A landscape with many valleys, sampled at points; each row gives a point and its height.
A ball rolls from a point to the lowest of its 2 nearest points, and stops where none of them is lower. Distance is the straight distance between rows; heights are no part of it.
z_766 height 559: [0 -1 -12 37 -6 -2 -31 18 -17 -2 28 4 27 9 -9 -15 19 -10 -13 6 -8 13]
z_931 height 112: [1 -16 -6 -5 17 -26 7 -6 1 16 21 7 -10 -12 -12 4 -9 -11 -16 -5 -28 2]
z_399 height 494: [-1 -16 20 -20 10 -2 -5 -15 -11 10 1 -19 -42 -33 -8 -9 18 -12 26 -12 10 -21]
z_661 height 529: [-25 -23 0 -7 13 -29 8 -24 1 -11 8 -5 -17 -6 -16 20 13 -8 18 -9 -2 -13]
z_850 height 668: [3 -4 -13 19 17 11 -24 -13 35 0 5 -5 29 10 35 13 8 -11 -33 -31 -15 22]
z_716 height 542: [10 9 0 48 -25 7 -23 -3 -15 -2 30 11 21 -5 9 -29 18 11 -9 -8 -6 -8]
z_736 height 350: [12 9 5 14 13 15 -21 18 9 -13 -5 -7 33 -4 15 -11 -21 -25 -1 5 33 14]
z_594 height 658: [-7 5 25 12 2 18 -34 19 6 -2 -18 27 38 -3 13 21 -15 -17 -27 -6 16 -2]
z_932 height 200: [13 -4 -1 10 -6 -31 30 -14 -16 0 42 12 -38 21 -42 7 5 24 -12 18 13 9]
z_798 height 623: [-11 1 30 -13 8 16 -19 23 -6 16 -13 34 11 -19 -9 -4 -9 -11 6 -1 -14 -33]
z_696 height 394: [-3 22 12 -13 -29 31 -2 -3 1 -7 -6 -7 26 -6 13 -28 -14 8 13 8 -10 -7]
z_910 height 378: [-2 7 -1 -13 23 -1 33 7 20 -16 -17 -16 -9 13 13 26 -7 -5 1 -8 -14 5]
z_866 height 286: [4 23 -1 -12 -5 -10 4 25 -13 2 24 4 -43 46 -40 12 13 -10 15 24 12 -8]
z_213 height 470: [-6 -26 8 -5 5 -32 -11 -2 -14 19 -2 15 -35 -29 0 11 2 8 -12 -18 15 -21]
z_7 height 189: [39 -1 -32 21 -24 -17 -10 -4 -21 -6 -5 -13 5 6 11 -4 -6 36 -27 3 6 12]
z_368 height 497: [8 0 11 23 0 5 -37 -23 -10 -18 -8 -16 34 -27 15 -1 2 20 11 -2 4 -8]
z_597 height 686: [-27 -2 -20 -26 11 10 25 9 29 25 -16 37 8 22 -25 29 10 -33 2 5 -6 27]
z_181 height 525: [32 -11 -21 41 -16 -5 -6 -12 -27 11 19 -22 2 -10 13 4 37 37 -13 -16 19 7]
z_986 height 675: [3 26 13 24 -21 15 -42 2 5 -10 -6 17 44 -19 19 11 -19 -1 -17 -10 6 -10]
z_404 height 645: [-10 -5 -19 -44 29 15 12 13 23 19 -12 30 0 16 -30 36 -17 -37 -2 -8 0 6]
z_200 height 607: [2 -2 23 -29 29 33 1 6 4 10 -12 31 0 -17 -22 -12 -16 -6 23 14 -6 -22]
z_6 height 600: [-19 -6 -4 -18 29 14 -1 34 11 22 -12 22 19 10 -5 13 -19 -31 -3 -5 3 1]
z_23 height 500: [29 -11 -11 -15 -26 -16 10 -23 -22 4 -28 -20 -14 -29 11 10 -7 46 -25 -6 24 0]
z_146 height 628: [-23 -8 -2 18 12 12 -12 -19 37 3 -3 9 35 10 14 2 23 -30 -14 -17 -24 36]
z_756 height 501: [-15 12 -32 10 -4 0 29 15 6 -23 10 -6 -16 24 15 -13 -9 14 12 5 -16 -5]
z_882 height 570: [-8 -7 25 -27 42 36 7 -11 30 4 -17 13 7 -9 -1 11 -12 -11 24 1 -6 -2]
z_448 height 336: [13 5 -11 -11 22 6 -12 13 14 -4 -3 -16 12 -2 5 -26 -35 -28 3 3 -1 15]
z_33 height 436: [19 16 13 9 -26 9 -9 -4 -1 -2 7 23 8 -30 32 -31 -4 24 -28 -32 -7 -21]
z_632 height 508: [-16 -5 2 -21 28 31 7 0 29 10 -17 14 1 9 -8 18 10 -38 35 1 11 6]
z_131 height 471: [-12 -8 -24 11 -19 -11 16 -2 -16 7 29 13 -21 -2 12 -28 5 24 3 4 9 -11]
z_38 height 452: [-8 12 19 -10 -2 19 -11 -5 18 -10 11 21 9 -18 24 -21 -27 6 -19 -31 -22 -20]
z_858 height 550: [-9 0 28 -18 -8 -30 35 -25 -6 7 11 -18 -36 -13 -31 27 9 22 15 -22 12 -12]
z_277 height 343: [-6 10 -1 -7 15 -15 9 21 -8 -3 0 -9 -12 40 -42 28 18 -35 15 16 16 3]
z_987 height 484: [-30 -6 11 -11 4 13 -9 -16 30 0 -3 10 32 -18 23 2 -34 -1 -20 -22 -27 7]
z_782 height 449: [7 -4 17 23 -11 2 -26 8 -10 -1 0 33 -8 -29 8 -18 -2 2 -23 -13 6 -23]
z_248 height 335: [19 4 2 10 9 -17 16 12 0 -27 -11 -5 -38 11 2 5 8 4 18 21 29 -3]
z_333 height 165: [19 -17 3 2 3 -32 30 -9 -16 16 30 6 -27 -16 -25 1 -2 11 -23 -3 -3 4]
z_216 height 762: [-21 12 -21 -22 -13 22 7 9 15 -9 -18 6 11 24 -7 -14 -14 -7 25 32 -6 18]
z_299 height 555: [-1 -4 23 -30 -12 -14 46 -22 -4 7 5 -6 -36 -23 -6 27 -1 34 -12 -24 -3 -4]
z_860 height 473: [-17 -2 -13 10 -17 -7 17 -13 8 -13 17 -18 -29 1 12 -4 27 7 18 -14 -31 -10]
z_35 height 548: [7 5 -10 -7 -9 4 5 5 1 5 7 -37 13 6 14 5 -3 2 -16 -29 -24 14]
z_893 height 248: [25 -4 13 -5 -4 0 -39 15 -25 17 -16 -9 17 -8 3 4 -18 4 -27 -9 14 0]
z_103 height 309: [29 -6 19 -5 20 -2 -5 18 -2 -4 -16 -9 11 -1 31 13 -24 3 -25 -7 13 -4]
z_713 height 491: [21 -13 7 -5 -11 -13 4 -14 -19 11 -8 -24 -18 -24 11 -8 3 17 -2 0 28 -6]
z_651 height 129: [30 -3 -26 17 2 -36 -21 -1 -5 -7 -16 -10 11 4 -1 29 -2 13 -30 0 -2 11]
z_810 height 554: [-37 -5 -1 -6 8 17 -5 9 12 7 1 32 42 1 4 2 -23 -23 16 6 21 -4]
z_757 height 492: [-15 -11 14 16 2 5 16 -20 1 -15 3 -8 4 -13 12 -9 32 12 24 -5 -23 -16]
z_8 height 510: [-18 -19 6 -3 16 -11 -20 -18 -2 0 2 -21 -7 -25 12 2 12 -20 24 -18 3 -13]
z_628 height 515: [25 -2 0 28 0 10 -23 -16 -19 3 -7 -29 22 -19 31 2 27 33 -7 -25 13 -2]
z_236 height 460: [-4 -22 6 11 -3 -9 -13 -8 -14 18 6 23 -25 -40 7 -24 7 16 -11 -19 22 -22]
z_89 height 382: [9 6 -10 3 21 -28 -11 4 9 -28 -17 -4 -14 10 1 14 -4 -23 3 12 18 2]
z_49 height 434: [34 9 16 4 -30 14 -2 -29 -10 13 -4 -18 -1 -30 4 -37 11 28 -23 3 0 13]
z_74 height 249: [8 14 7 -6 -28 -7 17 -8 -20 3 17 -29 -5 13 -13 -7 12 19 -1 11 -17 15]
z_493 height 468: [14 -1 11 -25 41 6 -6 -8 11 -2 -8 -17 -37 -10 -12 7 0 -23 25 -16 5 -17]
z_927 height 712: [-21 -2 17 -10 -11 31 7 -8 21 8 -26 -5 36 6 9 5 8 -5 10 9 -18 22]
z_640 height 414: [-6 -2 8 5 -6 -9 -10 -10 -22 8 16 -2 -17 22 -23 -20 7 3 29 47 -3 0]
z_956 height 366: [25 7 11 -6 2 -6 1 23 -14 -10 -11 4 -20 5 -19 -6 -1 9 19 38 29 -17]
z_513 height 458: [3 4 -6 2 -18 3 41 -17 -13 3 30 -1 -37 0 -5 -33 11 31 4 10 9 -4]
z_168 height 543: [-14 -8 13 -8 -12 -30 11 -29 -9 -3 9 -7 -46 -7 -32 17 25 1 31 -2 12 -10]
z_975 height 533: [7 -13 0 36 -24 -5 -4 -3 -27 14 20 11 5 -11 11 -13 27 34 -21 -16 -2 -15]
z_509 height 349: [12 11 10 -7 -10 18 13 13 -13 3 -15 -12 18 7 0 -8 -21 8 1 23 -8 8]
z_969 height 392: [12 9 15 -12 -12 1 10 2 -23 6 1 8 -41 9 -23 -15 14 12 16 36 0 -9]
z_989 height 179: [-3 -9 -19 0 -3 -17 -12 -3 7 -6 10 1 -13 -1 -14 -19 -7 -15 1 -1 -20 0]
z_662 height 527: [3 10 -21 6 -5 7 17 23 5 -6 17 -11 0 19 15 -10 -12 -4 -10 -13 -26 14]
z_575 height 429: [9 5 -2 -23 27 -25 -8 1 13 -19 -23 -24 -33 3 -20 17 2 -32 25 -3 12 -4]
z_564 height 676: [-13 -10 -7 -1 2 25 16 -3 28 4 -16 5 24 13 10 10 15 -28 0 -2 -6 40]
z_461 height 446: [14 2 15 5 -24 17 19 -23 -21 10 10 2 -15 -15 1 -53 17 31 -10 25 16 4]
z_526 height 516: [-25 -1 -12 7 15 18 9 22 -7 -3 5 12 16 1 3 -8 -16 -3 33 18 15 -13]
z_252 height 258: [4 15 -15 -22 15 -1 -9 10 18 -4 -11 5 -14 12 -12 -21 -18 -34 4 4 -18 7]
z_740 height 691: [-6 14 3 22 1 20 -33 -6 16 -8 10 -3 39 -6 26 5 -6 -8 -15 -23 -12 -1]
z_348 height 427: [-14 8 -15 -18 23 20 16 12 17 2 -4 -1 -8 33 -28 26 21 -43 31 12 10 13]
z_278 height 221: [22 5 -18 11 -32 -23 1 -17 -17 -3 5 -16 -23 11 -3 -12 11 33 -11 23 -3 10]
z_268 height 180: [-4 0 -10 13 -13 -12 -11 29 -8 -5 -20 11 10 32 1 21 5 -2 -12 25 -2 -1]
z_169 height 509: [-3 -6 7 18 -9 -1 -10 -13 -4 -14 -14 -19 8 -7 17 0 29 10 18 11 3 -4]
z_703 height 489: [-18 3 -22 6 -1 1 12 16 -16 -8 14 12 -7 10 10 -14 -12 11 27 2 -4 -23]
z_750 height 637: [-20 -4 24 -15 7 8 -20 22 4 6 -26 17 14 -13 20 6 -18 -4 -20 -18 6 -20]
z_643 height 739: [-22 10 0 -22 -2 30 23 4 25 5 -18 24 14 8 -1 -7 -4 -2 18 23 -28 10]
z_293 height 472: [-7 -6 4 28 -6 1 -32 -25 14 -19 -4 1 42 -19 4 -13 -15 -9 18 14 6 3]
z_13 height 296: [-1 5 -10 -16 16 -7 13 6 21 -6 -16 -19 13 25 21 44 -15 -12 -32 -14 -10 28]
z_9 height 205: [2 3 -28 -14 -7 -35 0 6 3 -8 -12 -10 6 22 -2 27 -16 1 -34 -8 -17 12]
z_91 height 238: [12 7 4 5 -9 -23 27 18 -22 -2 30 3 -38 41 -31 14 -4 23 6 30 20 4]
z_504 height 279: [-12 5 -1 -3 -7 -2 25 20 -5 1 -5 2 5 24 -16 24 -20 14 -5 25 -17 3]
z_470 height 292: [20 8 19 9 0 10 -27 10 -17 0 9 -10 27 -24 3 -18 -19 -5 -12 -4 19 0]
z_919 height 442: [-20 -12 1 11 -11 -5 -23 -10 -6 4 9 2 22 -3 -12 -25 0 0 23 30 1 -4]
z_958 height 443: [-9 11 -6 -10 11 4 39 -14 21 -16 12 -16 -28 2 -7 4 9 4 39 1 -21 -12]
z_669 height 735: [-18 15 -36 -29 18 7 36 12 36 12 5 19 1 41 -14 24 12 -44 0 -24 8 32]
z_971 height 419: [8 11 19 -6 -26 24 -2 -9 -9 -3 -12 -22 17 -23 26 -28 0 22 -11 -9 -22 -2]
z_670 height 587: [-12 -2 -16 35 7 7 -14 0 22 0 21 19 30 11 -1 -17 15 -24 -11 -1 -24 21]
z_472 height 203: [9 -10 -21 23 11 -21 -14 22 -13 -1 -7 1 21 17 5 23 -9 7 -25 -4 18 -3]
z_51 height 481: [5 -15 -1 0 -4 -21 -7 3 -20 6 -3 -12 -20 -6 2 10 11 7 -10 -12 10 -6]

Two balls start at each pair of points below. Name the first point that both come to, or write never.
z_882 and z_661: never
z_597 and z_200: never
z_293 and z_594: never

For each start below, name the point where the ball stops.
z_131: z_268
z_858: z_248
z_986: z_931
z_368: z_248
